Points on a hilly landscape, in no order, each with its height.
A climber steps from a point to whichever of its 2 nearest points has the largest rise for the distance, and stops where none of them is higher. Distance is the straight distance between rows; heights are no part of it.
j109 height 472: [-14 -11   7   7 -29 -28  -5  11  15   4  -5 -17 -12  -7  -4  15  -1   1
   7   5  16   7  17  -1  17 -18  21  26   5  -8   4  18  25  -2  12 -12
  -2  22  14  -1  12  -4 -11   6  -2   8  -2]
j114 height 266: [ -1 -12   0 -12   6  -2 -23  12   9  24  -7  -1   4   0  -6 -14 -13  -8
   1  -2   7   6   6   5  -1   3   4  14  -3  -3  16  -5   4  13  -3  -6
   2   3   3  13  12  -7  16   3  -7  -3  10]
j756 height 221: [ -7 -13 -10 -12  21   7 -17  -4   1  21 -15 -15   7   3 -15  -6   3  -6
   2  -1   3   6  12 -11   1  16   2  -3   0  -1   9   5  -8   1  -7   3
   3   9  -5   0   4 -10  12 -15   3  -5   6]
j461 height 479: [ -3  -4   5   4 -18  -5  -9   7  20   5  20   5 -14  13  -7 -12   1 -14
  15 -14  -3 -14  -6  26   6   9   7  -7   9  -8 -11  -3   8   7   8  -1
 -17  -5  -3  -2  -2  -3 -24   7  -8  10  -3]
j859 height 272: [  3  -5  -6   3  11  23   8  -9   5   5  26  14  13  -7   4  -9   9  -6
   1  -2  16   2 -19  12   9   8  -4   4  10   2   3   4   6  -9   0   7
   0  -2  -8   5  -7   5  -7   1  -1   2   3]
j235 height 343: [-10 -23   1   1  -6  -3 -12  11   9  11   2   9 -13  -5 -15 -23 -14  -7
  29 -20  -3  -1   7  23   2   9  -1   3  -2 -11   2  -5   9   7  -6   0
 -12   2   1   6   8  -3  -4  -6 -10  -7  13]
j418 height 476: [ 13   5   0   3   6   7   3  -4  -6 -20  13  12  -1   2  -4 -11   7   3
  13  -7 -13  -3 -13   5  -6   6 -20 -23  -7   2 -12 -12 -14  -5  -5   9
  -4 -14  -4  -5 -12   3   1  -4  -4  -6  -1]
j287 height 418: [  0  19  -1 -20   0 -23 -10   0   5   5  -4  -1  -9   8  -6  13 -17  -2
  -3   7  -3  -3  -2  -9  -4   9  16  -5  -2 -11  -1 -13   1   4  -8  -5
  -1  16   5  -2  10  -6  -1   7   3  13   1]
j329 height 421: [ -9  15  -8 -10  -4 -13 -11   6  18  11   4  -6 -15   3  -9   3   3  -5
  15   2  11  -6   6   1   7   6  18  -8   9 -16  -1   3   6   1   3  -6
 -11  21   6 -12  -2  -5  -7  -1   4  18   3]
j769 height 456: [ 13   2   1 -12   9  11   9  -8 -17 -14   4  17   5  -1   1  -9  -2   4
  11  -3 -18  -2 -12  -2 -15  11 -17 -18 -10   5  -9 -20 -11  -4 -12   8
  -3 -14   0  -1 -10   9   7   3  -3  -7   3]
j767 height 265: [-13 -11  -2  -9   9   4  21  -6 -16 -12  -1  16 -10 -16   2   6 -18   7
  14  -1  -5  17   2   9  -1  -3  -2  20 -11   3   6  -8  11 -12 -21 -15
   8   4   1   2   4   8  -7  -4  -1 -11  15]
j999 height 349: [ -8   3  -3  21   3  10  12 -19  -4  -9  11  -3   6   0  -2   5  10  -1
 -14   4   4   3 -11   9   7  -7  -3   1   9   5  -9  17   9 -12   1   3
   8   7 -10  -5  -7   5 -17  -6  10   1  -1]
j650 height 508: [ -6  -1   7   8 -32 -29  -1  21  15  -1  -6  -7 -14  -8   6   3  -8   2
  11  -1  12  -1   8   1  18 -16  16  20   4 -13   8  10  22   2  16  -9
  -6   8  11   2  13  -2 -12  15  -5   7  -1]
j990 height 415: [ -1   2   4   9 -11   1   7  23  -1 -20  13   8 -14 -13   1 -24  -3   7
  36 -17  -7  -2   2   0  12 -10 -12 -19  -7  -9   0  -1 -11  -1  10   1
 -12  -8  10 -11  -9   1   1  -7 -10   0  14]
j286 height 497: [ 16  -2   1 -18  14  20  10 -15 -17  -9   5  21  11  -4  10   4   0   0
  -4   0  -7  -5 -12   5 -13  15  -8   2  -7   8  -4 -20  -3  -5 -16   2
   3 -11  -1   6  -4  15   6   8  -3  -7   4]
j726 height 102: [ -1  11   5   9  -5  -7  19  -5 -19 -31  -8   5  -9  -4   7   8   0  10
   3  -1 -11  -3  -3  -3  -5 -13  -9  -8 -10  -1  -9  -1   0  -5  -3  -4
   9 -10   3  -8  -1  12 -10   2   1  -4  -2]
j586 height 248: [ -1 -19   3 -10  10  10  11 -10 -16  -9  -4  18   0 -10  -4  -1 -18   4
  12  -8 -17   8   2  13 -10   4  -9  13 -10   3  -1 -15   9  -8 -25  -6
   5  -6  -3   6   6   8  -7  -1  -5 -16   7]
j77 height 118: [  0   0   4  12  -7  -4  14  -1 -12 -20 -12  -9  -6  -6   7   1   8  14
   3  -4  -8   3   8 -10  -4 -20 -11  -9  -7   4  -2   8  -2  -4   5   1
   9 -10   4  -6  -3   3  -2  -4   4  -8  -4]
j892 height 227: [  8   9 -12   6  17  20   4  -5   3   6  18  -1  10  -1   2 -10  26   3
   4   4  17   0  -8 -19   8   9  -7 -13  13   9   3  10 -19  -4  11  11
   3   4  -1 -10 -18  -2   8 -16  11   8   3]
j851 height 255: [ -6  16   4  12  -7 -13   0  -2   3   0 -12 -20   2   6  11  19   3   1
 -26  15   6   0   9 -15   0 -15   8   5   5   2  -4  12   0   0   9  -6
  10   6  -1   1   5  -6   6   5   7   8 -10]
j802 height 431: [  8   6   4   9  -7   1  -5   7   5 -14  25  16  -4   9  -9 -14   3  -6
  12 -14 -13 -12 -13  12  -5  10 -18 -23   2  -1 -15  -9 -11   4  -2  15
 -15 -12  -7  -3 -10  -3  -8   0  -8   6  -3]
j502 height 271: [-13  14  11  18 -20 -19  18   8   2 -26  11  12 -16  -6   7   7 -10   3
   5  -3  -3  -3  -9  16  12 -12   0  10  -1 -10  -8   5  17  -2   3  -9
  -2   0   0   1   5   2 -27   8  -2   1  -5]
j255 height 336: [ -9 -21   2  13  -3  10 -10  -7  14  17   6 -14   6   2  -6  -6  10 -12
  -9  -5  12   1   4  18  10  -1  10   7  10   3   1  19   6   1   4   4
   1   2 -12   2   5  -2 -11  -3   1  -2  -3]
j474 height 84: [ -2  22   4   0  -3 -14  13   3 -13 -32  -8   9 -18  -6   1   3  -5  13
  19  -2 -16  -5   2 -13  -5  -8  -6 -20 -17  -7 -11 -13  -4  -1  -4  -5
  -1 -11  12 -15  -5   9  -2   2  -3  -1   0]
j275 height 467: [ -7  18  -1 -10  -9 -22 -10  -1  20   7   6  -4 -16   8 -12   7 -14 -10
   4   0   6  -4  -2   6   2  11  18   1   4 -18  -1  -6  13   2  -4  -8
  -5  16   2  -6  11  -4 -15   5  -1  14  -3]
j646 height 52: [ 16 -19  -6 -12   4  13 -19  16  -3  21  -9   3  12  -4 -16 -25  10  -8
  19  -9  -7   0   3   0  -7  14 -12 -10  -2   4  13  -1 -17   9   5  14
 -14  -8   6   9  -2 -10  21 -15 -11  -9  11]
j33 height 250: [  7   7  -5   4  13  24   8  -8   5   5  28  10  10  -2   6 -10  20   1
   4   9  18  -3 -22   2   6   8  -4  -7  13   3   0   2  -9  -4   3   9
   5   5  -4  -3 -13   2   3  -1   7  10   4]
j831 height 222: [ 19 -15   9  -6 -10   2  -3  17  -5  -7   6  16   7   3   4 -15  -1   4
   5  -1 -15  -2  -6   6 -10  -8 -16  -3 -10   8   4 -10 -10   2   1   8
  -9 -22   4  14   4   2  15  15 -13  -7   1]
j245 height 59: [ 12 -12  -1 -14   2  -3 -20  15   1  11 -11   0   4   2 -12 -18  -5  -7
  12  -5 -18  -6   2  -3  -9   9  -9 -12  -9  -3   8  -9 -11  12   3   7
 -12 -10   7  10   6  -9  21  -1 -10  -3   7]
j602 height 315: [-14  -3   1  -4  -3 -12   6  -8  -7  -6 -17 -11  -5   0   1  20  -9  11
  -9   2  -7   6  13  -7  -2 -12   7  11  -7   5   4   5   8  -2  -6 -10
  12   7  -3  -3   7   0  -2   2   5  -5  -2]
j224 height 395: [ -5  19   5  20 -16  -4  10   1  18  -9  22   9 -13   8   4  -4   4 -12
  -3   2   9 -12 -18  22   7  -4   2  -1  15 -13 -19   5  14   5  14   0
  -9   6   1  -2  -2   2 -28  12   3  14  -6]
j595 height 318: [ -5 -24  -2  -6   5  13 -12   6  10  19  11  14   3  -3  -8 -22  -6  -6
  19 -10   9   1  -3  22   6  11   0   7   3  -6   9  -1   8   2  -7   0
 -11   1  -3   7   4   2  -3  -5  -9  -5  12]
j368 height 360: [ -3  10   5  -5  -7 -12  10  12  -1  -9  -2   7  -1  -7  18  11 -12   8
  -6  12   4   1   0  -3   5 -21   5  18  -8   0   7   0  11   3   5 -14
   7   2   7   7   7   7   1  13  -2  -1   2]
j140 height 241: [ -6 -19  -4 -11  20  11 -25  -1   2  28 -13 -11   8  -3 -13 -10  -6  -8
  -4  -5   3  11  14  -6  -4  11   4  14   0   3  20  -2   2   6  -8   3
   8   6   0   6   7  -9  19  -8   0  -7   3]
j616 height 287: [ -2 -18   4  -5  -5  -7 -20   8  17  22  -4   4   1   3  -5 -10 -18  -6
  -4  -4  10   7   7  21   7  -3  13  26  -3  -4  15   0  12  16  -1  -7
   0   7   0  13  15  -3   7  10 -10  -4   6]
j529 height 134: [ 12   4  -1  10   7  15 -10  -4   8  12  13  -6  19  17  -1   1  15  -9
 -25   5  10 -10 -11   2  -2   7   1 -10  15   5  -6   4 -14   3   8  18
  -8 -11 -14   7  -6  -4   5   0   6   7 -12]
j344 height 242: [ 14  -9   8 -11  -5  -7   3  12 -11 -10 -12  11   1  -1   6  -9 -11   6
  10  -4 -18  -5   3  -7  -5 -12  -8  -4 -15   5   4 -16  -6   7   1   1
  -6 -20  12  10   3   6  15  16 -10  -9   1]
j204 height 263: [  6 -14   4 -11   5  -3   5   8 -16  -5 -22  -1  -1  -6   7  -4 -13  13
   9  -3 -13   0  10 -13  -7 -10  -9   4 -11   8   8  -8  -4   2  -3  -5
   3 -10  12   3   8   5  14   3  -3 -11   3]
j409 height 136: [ -5 -14  -5   8   1   0   5   0  -8  -1  -8 -13  -4  -5  -1  -3  12   8
   9  -5   2   9  12  -9   3  -9  -8  -7   1   1   5  16  -5 -11   4   3
   8   0  -1  -9  -2  -3   5 -11   2  -6   2]
j971 height 382: [  7   1   0  18   6  12  13 -16  -8 -13   9  -1   9   3  -1   2  15   1
 -15  -3   1  -1 -14   4  -4  -1 -16  -4   9   7  -7   9  -6 -12  -1  11
   7  -7 -13   0  -9   3 -12  -4   8  -7  -8]
j923 height 203: [ 17 -22   8   3 -16   0 -16  22  -3   1   5   4   6  10  -3 -13   2   2
   1  -9 -15  -5  -1  15 -12  -4 -14  -3  -5   8  -1  -4  -7   5   3  14
 -15 -26  -3  12   1  -9  10  12 -15  -7  -7]
j710 height 214: [ 13 -36   3 -17  11  14 -10   0 -17   7 -12   5  15  -5 -14 -14  -8  -1
  11 -10  -9   8   1   5 -18   9 -15  16  -6  12   7 -15   6  -8 -17  12
   0 -10   1  19   7   0  13  -4 -10 -24   4]
j376 height 369: [-13  -9  -2  17  -4   3 -10  -4  13  21  -4 -24   4   6  -4  -6  22 -10
 -11   1  14   3  11   2  13  -3  10   3  16   0   4  21   1   3  15   1
   2   9  -4  -2   1  -1  -3  -7   8   8  -4]
j757 height 69: [ -5  13   3 -10  -1 -21   3   3  -9 -22 -18  -2 -15  -8  -5   3 -16   8
  18  -4 -21  -6  11 -17  -8  -3  -1 -13 -16 -12  -9 -13  -3   1  -9  -5
   0  -1  16 -14   4   4  -1  -1  -4  -1  -3]
j987 height 511: [ -8   2   6  -6 -14 -21  -7   9  15   3   3   1 -17   3  -6  -3 -16  -4
  11 -10  -2  -2  -1  14   9   6  14   7  -3 -15   3  -3  14   3  -2 -10
  -6   9   2   1   9  -3 -16   8  -7   5   0]
j711 height 167: [  0  26  -2  11   3   1   6 -13   2  -4   1  -3   4   9  -1  15   3  -2
 -26  13   4  -4  -9  -6  -4   1   7 -11  11  -2 -16   0  -7   0   1   4
   5   5  -6  -8  -2   4  -6   0  14   8  -7]
j505 height 436: [-17  -8   0  10 -15 -12  -1   5  14   7   0 -18  -4  -6   2  10   9  -1
  -3  12  19   8  17   1  15 -21  17  14  10  -1   2  24  21  -5  10 -14
   3  23   8  -3   7  -3  -5   2   5  10   2]
j290 height 223: [  2  -2 -10 -21  21  13  14  -8 -28 -13 -18   5  -1 -17  -4  -5  -3   7
  24  -3 -14   7   9 -17 -13   5 -13  -8 -13   4  -4 -14  -3 -10 -16  -7
   4   4  14 -15  -6   7   6 -14   2 -11   7]
j789 height 182: [ -6  10  -9 -17  13   4  15  -2 -11 -10   6  11  -5 -11   8   3  -6  10
  12   9   0   5   0  -8  -4  -2   0  -5 -10  -3   2 -10   0  -2 -15  -9
   3  11   9  -8  -2   5   5  -4   2   4  12]
j304 height 111: [ 12   4  -1  -4   4   3 -20   3  14  18   6  -3  11  20  -6  -3   8 -10
 -10   2  -3  -8  -7  -2  -4  16   1 -20   9  -2  -7  -3 -21  12   3  15
 -11 -11  -7   6  -6  -4   8   1   2   9  -6]
j947 height 312: [ -5 -14   2   1  -6  -4  -1   7  11   8   2  15  -5  -5   3   0 -29  -2
   0   1   7  11   5  19   9  -6  10  30 -11  -4  14  -1  20   7  -9 -15
   2   9   2  12  14   4  -1  10  -8  -7   7]
j288 height 168: [ -3 -10  -4   9  -1   2 -18   8   4  24 -18 -20   4   6  -3  -6  20  -4
  -1  -7   7   4  22 -16   5   6  -3 -11   5   7   6  20 -16  11  14   9
  -2 -10  -2  -4  -8  -9  18 -17   2  -2   2]
j796 height 193: [ -4  24  -3  12  -2  -5   7 -16  -1 -14   5   4  -3  10  -3  17  -3  -1
 -23   6  -6  -5 -16  10 -10   2   2 -10   7  -5 -16   1  -5  -1  -8  -1
   2   1 -10  -7   0   6 -20  -1  13   2  -8]
j185 height 358: [ -6  22   4  23 -21  -9  14  -3  16 -13  13   2  -8   2   4   6   4  -7
 -14  15  10  -6 -12  15   8 -14   5  11  15 -15 -17  15  19  -6  15  -4
  -2  13   2  -4   2  -1 -27   7   5  16  -8]
j419 height 120: [  7  21  -8  -4  17   5   7  -8 -11  -4 -10  -8  -1   9  10  16   5   7
 -12  13  -1  -3   7 -29  -8   6  -2 -17  -2   6  -9  -9 -19   3  -2   1
   7   0   4  -5 -11   2  11  -6  13   6  -4]
j118 height 249: [-10  22  10  24 -18 -19  11   4   0 -29   9  10 -20  -4   0   5  -6   2
   7 -10 -10  -6  -9  14   4  -6  -5  -6  -5 -12 -14   0   9  -3   0  -5
  -3  -7  -1  -5  -3   2 -25   3  -4   5  -4]
j55 height 469: [ 13   2   3   9  -3  13  14   9  -9 -14  13   7  -1  -7  11 -18  10  10
  10  -6   3   0  -9  -9   5 -15 -17 -10   0   5   6   0 -10  -2  12  -1
   1 -11   5   0 -11   3   9   2  -2  -3   8]
j478 height 441: [  6   8   3   9  -5   2  14  19  -9 -20   9   9  -9  -9   6 -16   1  11
  22  -8  -2  -4  -1 -10   9 -18 -11 -16  -6  -4   1  -1  -8  -1  10  -1
  -4  -9   9  -7  -7   6   5  -2  -6  -1  11]
j812 height 321: [ -6  25   6  13 -23 -23   6   5  12  -7   1 -15  -6   0   2  15   3  -2
 -10  12  14  -5  -3  -3  10 -19  13  13  14 -10 -11  18  21  -5  19  -7
  -1  18   9  -3   5  -4 -20   7   4  16 -11]
j178 height 435: [ -4   1   1   5  -6  -2  -7   4  10  -5  21  10 -10   7 -10 -13   0  -7
  16 -14  -8 -12  -9  22   1  11  -7 -16   3  -6 -13  -5   0   3   1  10
 -15 -11  -6  -2  -4  -1 -15   0  -5   6  -2]
j689 height 194: [ 13 -24   2 -16  14  13 -18  -3  -7  15  -4   4  17   3  -5  -2  -7  -4
  -7  -2  -5   3  -2   7 -16  10  -2  17  -7  11  10 -15  -2   0 -15   7
   1  -8  -6  19   6  -3  19   4  -7 -16  -3]
j599 height 342: [-20  -5  -3  -5  -4 -21   0   3  -3  -4 -13 -19 -12   1 -12  15  -6   8
  -2   3  -6   9  18 -12   1  -9  10   6  -5  -2   3  10  12  -4  -9 -10
   6  21   1 -11   8  -7  -4  -5   3   1   1]
j952 height 286: [ -3  -5   5 -13   6  -1   1  -2 -14   1 -21  -7   5  -2  11  12 -11   9
  -8   2  -5   6  14 -12  -6  -6   1  12 -11  10   6  -5   0   1  -6  -7
  15  -2   5   4   6   4  13   8   3  -9   0]
j991 height 313: [-11  10   1  -6   1 -12  -3 -10  12   6  -5  -2  -7  -2  -1  21 -21  -4
 -28  14   4   8   1   3   1   0  27  29  -8  -4   7  -2  17   3 -10 -14
   9  22  -3  -2  11  -3  -4  14   2   1  -3]
j546 height 201: [ -1  12 -10 -20  18  11  21 -13 -22 -18  -8  11  -2  -9   6  13  -1  13
   9   7  -7   2   1 -13 -13  10  -6  -8 -10   2  -6 -12  -4  -5 -16  -8
   6   9  11 -12  -9  14   0  -6   5   2  12]
j498 height 178: [-11  -4  -8  -9  34  15   2 -27 -10  17 -11 -14  18   5  -1  21   4  -6
 -24  10   5  10  12 -20  -3  18  12  15   4  19   5  -6  -6  -5 -14   4
  20  10 -12  -1  -2  -3   8 -12  15  -3  -7]
j664 height 89: [ 19  -1   0  -2  10  11   3  -2 -11  -4 -13  -2   9   6   6  -6  13   2
   3  -1  -6  -2   7 -25  -8   2 -19 -19  -8  12  -3  -5 -25  -3   9  14
   1 -16   4  -2 -14  -1  21  -6   1  -8  -5]
j369 height 381: [  1  21   1 -17   2 -19  -7  -7   3   2 -15  -9  -4   8  -2  24 -17  -2
 -22  11  -5  -2  -2 -10 -10   6  18   2   1  -8  -3 -15   3   4  -7  -5
   4  11   2  -1  10  -2  -1  10   6   7  -7]
j810 height 71: [ 10  -4   3 -13  -3 -10 -19  13   3  12 -15  -6  -2   5  -9  -8  -8  -5
   4  -4 -13  -6   5  -7  -4   4  -3 -11  -3  -7   7  -6 -10   9   7   7
  -6  -4   4   4   3  -9  13   3  -5  -1  -1]
j922 height 160: [  5  -1  -7  -8  19  19  -3 -22   0  18   4   0  23   1   5  14  -1  -8
 -31  11   8   1 -10   2  -9  16  11  13   3  14   6  -8  -5  -4 -11  12
   8   0 -12   7   4   0  11   3   4  -4 -10]
j522 height 394: [  7  12   7  -3  -6  -8  12  -2  -3 -10  -5  12   3  -1  20  17 -11   4
 -24  12  -8  -6  -9   3  -3 -12   3  12  -8   2  -3  -6   4   8   1  -8
   4  -7  -2  10   7   8  -4  20  -1   2  -5]
j520 height 206: [  7   3  -8  20   8  17  -6  -1   7   6   1 -11   8   9  -3 -14  33  -1
   3  -2  15  -3  -1 -15   9   6  -7 -17  14   7   0  16 -21   1  22  16
  -2  -6  -7  -6 -19  -5   6 -14   6   3  -2]
j688 height 320: [-18   0  -2  16  -5   0  17 -11  -4 -12   7  -2  -5  -6  -1  10   0   1
  -3   5  -2   8  -1  12   7 -11   3   4   2  -1  -5  17  12 -13  -3 -10
   8   9  -8  -6   0   4 -18  -6   6   0   1]
j571 height 64: [ 21 -16  -4 -12  10  19  -9  10  -8   3   2   9  13  -8 -13 -26  10  -6
  23 -10  -6   1  -4  -8  -9   9 -20 -15  -4   7   8  -6 -17  -5   1  14
 -14 -14   4   2 -10  -4  15 -12 -11 -12   8]
j925 height 90: [  2   2  -3  -7   1  -9 -18   0  11  15  -3  -7   2  16 -11  -6  -2  -3
  -3  -2  -2  -8  -1   2  -1  10   5 -17   3  -5   0  -2  -8   7   0   6
  -8   2  -7  -2   1  -4   2  -1   1   5  -3]
j623 height 465: [ 15   5   2 -12  12  19  18 -23 -18  -7  -2  16  17  -1  16  14   0   3
 -16   9  -5  -6 -11   3 -13  11   1   9  -5   8  -3 -16  -4  -1 -13   0
   8  -6  -3   5  -3  13   7  10   2  -1   0]
j727 height 220: [ -8  19   4  13  -9 -11   5 -12  -2 -22   5   7 -13   5  -6   9  -8  -2
  -2  -6 -12  -5 -12  15  -3   6  -7 -13   1 -10 -18  -5   1  -2  -9   1
  -5  -6 -10  -8  -4   4 -26   1   3  -1  -7]
j3 height 548: [ -6  -7   9   6 -25 -23  -3  13  11  -2   0  -1 -19  -2  -3  -2 -15   3
   7 -12   3   0   1  14  12  -6  11  13  -1 -14   7   7  17   1   8  -6
  -4   3   4   2  13  -4 -17   6  -6   0  -3]
j537 height 181: [ 14 -20   3   7 -12  11 -20  17   8  10  11   2  15  12  -4 -16  19  -5
  -5  -5  -3  -5  -6  13  -5   2  -8 -10   3  11   1   7  -8   6   9  17
 -16 -23  -7  11  -3  -5   9   5 -12  -1  -8]
j575 height 335: [ -7  -5   3  -2  -6 -10   3   9   4   2  -3   7  -1  -7  11   9 -19  11
  -5  10   7  10   8   0   8 -18  12  30  -9   1  17   1  16   7  -4 -19
   9   5   6  10  12   6   6  12  -4  -4   2]
j608 height 380: [-19   1 -12  -6 -10 -23 -11   6  10   2  -2 -16 -16   0 -13  14   7   3
  13   4   9   4  17  -8   7  -3  15  -2   2 -11   0  11  10  -4   1 -11
  -2  26   8 -12   0 -10  -7  -5   3   9   2]
j659 height 367: [-10  -7   3   2 -10  -9  -9  18   7   2   3   9 -15  -8 -12 -22 -12  -7
  39 -21 -11  -3   4  19   7   8  -8 -12  -4 -19  -4 -10   6   8  -4  -3
 -16  -2   6   1   4  -3  -8  -6 -13   0  10]
j43 height 76: [ 26  -9  -1  -4   9  14  -4   8 -10  -2  -6   4  12   3  -3 -18  17   0
  11 -13  -9   1   0 -18  -7   5 -23 -20  -7  14   4  -5 -25  -4   8  18
 -10 -19   1  -1 -17  -5  23 -10  -8 -11   0]
j481 height 437: [ 16  -5   3  12   3  20   8  -2  -8  -3  12   1  11  -8   8 -16  22   5
   3  -5  18   3  -9  -9   6  -9 -17   0   7  12   8   8  -5 -13  14   5
   4 -14  -2   5 -15  -1   9   0   2  -5   6]
j621 height 142: [  1  30  -8   7   9  -1   5 -12  -6   1  -7  -9   7  11  11  26   2   5
 -30  21   5  -1   2 -23  -8   2   6  -6   8   3 -15  -5 -14   5   0   0
  12   9   2  -5  -7   2   5  -4  20   6 -11]
j454 height 393: [ -1  -5   6   3 -12   0   2  25   4  -7   8  11 -16 -14  -5 -25  -6  -2
  41 -21  -9  -4   5   9  10  -1  -8 -17  -4 -15  -1  -4  -4   8   8  -4
 -19  -8   9  -6  -5   1  -1  -6 -15   0  15]
j624 height 165: [ -4  13  -8  -5  10   7  12  -5  -4  -7  17  15  -3  -9   7   3  -3   5
  10   4   4   2 -12   4   2   4  -2  -5  -3  -4   1  -6   1  -6 -10  -4
   5   9  -5  -4  -3   4  -3  -4   4   8   9]
j345 height 386: [ -7  11  -6  -2  -3  -1  -9   7  21  12  14 -11 -11   7  -1  -4  12  -4
   9   7  13 -10  -1   1  10   3  14 -11  16 -10  -9   6   2   5  11  -6
  -8  17   6 -10  -5  -2  -8   0   5  21   6]
j579 height 233: [  5 -21   1  -8   4   6   2  -4 -15  -6  -4  13   4 -12 -11 -11 -12  -1
  17 -14 -15   9  -1  14 -11   5 -18   6 -10   4   2 -11   7  -9 -18   4
  -3 -10  -1  12   6   3  -1  -5  -9 -21   6]
j311 height 186: [  5  -8  -4   5   1  11 -18   6  11  21  -4 -14   8  10  -6 -15  28  -5
   3  -5  11  -4   8  -6   8  12  -6 -15   9   6   7  17 -23   8  22  14
  -8  -8  -2  -3 -13  -8  10 -15   0   1   1]
j643 height 148: [ -9 -17  -3   7   1   2  -4   3  -5  12 -14 -17   2  -2  -1  -4  12   8
   2  -4   7  12  17 -13   7  -8  -2  -4   5   6  13  23  -6  -1   8  -2
   7  -3  -2  -4   0  -7  12 -16   3  -5   2]
j328 height 414: [ 15  -8   2   9   3  20   8  -9 -11  -7  12  -2  18  -1   5  -8  22   4
  -7  -9   8   5 -17  -3  -2  -3 -19   0   4  12   3   9  -6 -14   4  14
   2 -16  -8   3 -15  -3   4  -5   1  -8  -1]
j226 height 156: [  7  -6   0  21  -8  10 -13   1   8   7   8 -10  15  15  -2 -12  23  -8
 -17  -1   4 -11  -7   9   0   0  -9  -5  13   7  -8  11  -6   4  17  17
  -7 -17 -12   6  -4  -6  -2   4   0   2 -14]
j719 height 105: [ 11   8  -4 -13  19  10   5 -10 -14   5 -14  -2   7   6  13   8   5   6
  -5   5  -3  -1   6 -24  -9   9  -9 -12  -5  12  -3 -11 -19  -1  -1   4
   8  -3   1  -4 -11   4  17  -5   7  -1  -2]
j960 height 432: [  2  12   9   9 -23  -9   2   8  25   0  21  10 -13  10   7  -9  -1 -10
   3  -6   4 -16  -8  22  12   0   6   2  14 -12 -13   0  16   8  17  -5
 -14   0   2   0  -1   1 -28  12  -6  17 -10]
j938 height 199: [-10  -8 -13  -7  26  10  -6 -13  -7  20 -17 -17   8   3  -1   6   3   0
  -8   1   6  13  17 -26  -1  14   4   3   2  15   7   3 -11  -4  -9   7
  13   7  -8  -3  -4  -8  15 -17  13  -2  -3]
j305 height 176: [ 10 -13   1 -13  18  17 -12 -14  -5  18   0   0  23   6  -1   8  -2  -8
 -24   3   1   2  -3   3 -11  15   2  14  -3  13   7  -9  -4  -3 -14  12
   6  -6 -13  12   4   0  16   4  -2 -10 -11]
j188 height 147: [-10  13 -16  -2  12  11  12 -16   0  -1  16  12  -1  -6   3  11   0   2
  -9  12   8   0 -14   9   0  12   8  -2   5  -5  -1  -2   5  -5 -15  -3
   7  17  -6  -5  -4   4  -8  -5   8  11   6]
j294 height 292: [  0 -15  -6  -4   9  18   0  -6   8  14  20  16  12  -5   1  -8  -2  -6
  -3  -2  13   3 -13  18   8   5   2  12   4   3  13   0   8  -2  -6   1
   0   0  -9   9   4   4   0   3  -9  -2   5]
j74 height 425: [  7  18   4 -10   3   4  16 -14  -8  -9  -3  14   8   2  19  20  -6   4
 -24  16  -7  -3 -12   2 -11  -3   4   9  -6   3  -6 -11   1   9  -7  -7
  10  -1   0   5   1  11  -2  12   5   2   0]
j893 height 228: [ -1   8   6   9 -14 -12 -10  12  13   9 -11 -18   1   4  13   3   2   1
 -20   8  10  -4   7 -11   7 -13   5   6   5   2   4   9   1   5  19   0
   2  -7   2   6   9  -7   8  10   2   6 -11]
j13 height 162: [ -3   3  -9  -4  26  15   3 -28  -3  18  -1 -11  19   2   3  25   1  -7
 -31  13  12   6   0 -11  -6  19  15   7   5  14   4  -6  -7  -4 -13   6
  11   8 -16   2   1   1  10 -10  15  -3 -12]
j846 height 284: [ -7  22   2   4 -14 -26   7  -1   2  -8 -11 -12  -5   1   2  28  -4   4
 -24  19   3   1   2 -11   3 -15  17  14   4  -6  -6   8  16  -3  11  -9
   7  14   2  -3  11  -3  -9   9  10   8 -12]
j476 height 285: [-13  -6   0  -7  11   0  18 -14 -20 -16 -13   3  -6 -11   2  20  -9  10
  -2   1 -12  10   7   2  -5  -6   5  13  -9   9   1   2  10  -8 -18 -14
  14  12  -2  -6   4  10  -5  -2   3 -11   6]
j915 height 348: [ -3  16   3  -8   6  -8  -1 -12   2   3 -11  -8   0   7   4  28 -13  -5
 -30  15  -2   0  -1  -5 -10   5  21  13  -4  -2  -2  -8   1   6  -7  -8
  11  15  -8  -1   9   0  -2   7   8   1  -8]
j576 height 205: [  7  10  12   9 -27 -19 -14  13  20  10  -7 -21  -3   7  11  -4   6  -7
  -8   0   8  -9   2  -3  11 -11  10   4  12  -6   4  11   4  10  30  -1
  -9  -3   9   4   8  -7  -2  16  -2  15 -11]
j386 height 299: [-18  -3   2  17 -16 -10  16  -3   3 -13   5  -1  -8  -9   5  11  -7   2
  -8   4  -2   6  -1  16  11 -15   4  16  -1  -3  -5  15  21  -7   1 -11
   6   9  -7  -1   8   0 -22   1   2  -1  -1]
j764 height 244: [  4 -12  -1 -14   9   7  10   9 -23  -6 -16   5  -3 -15  -1 -10  -9  12
  26  -8 -11   5  14 -17  -7  -9 -10  -2 -13   2   9 -11  -7  -4  -8  -7
   0  -4  16  -3   1   6  13  -8  -6 -14  11]
j856 height 402: [-17  -6  -3  10  -7   1  -3   3  14  15   3 -19  -2  -3   1   2  18  -2
   1  10  21   4  13  -2  13 -10  13   5  14   0   1  22   8   2  11  -8
   4  16   4  -4  -1  -4  -1 -10   7  13   4]

Where does a climber stop that starts at each point below?
j938 | j286
j947 | j286
j624 | j204
j952 | j3
j595 | j55
j419 | j55
j245 | j204
j991 | j3
j856 | j3
j646 | j55
j851 | j461
j226 | j204
j305 | j3
j77 | j55

Two climbers start at each pair of points below. Name the first point that both come to, or write none.
j922 and j255 | j3
j726 and j688 | j55
j476 and j915 | j275
j376 and j345 | j3

Write out the way that a climber takes from each point below.
j767 | j476 > j602 > j599 > j608 > j329 > j275 > j987 > j3
j859 | j294 > j595 > j235 > j659 > j454 > j990 > j478 > j55
j999 | j971 > j328 > j481 > j55
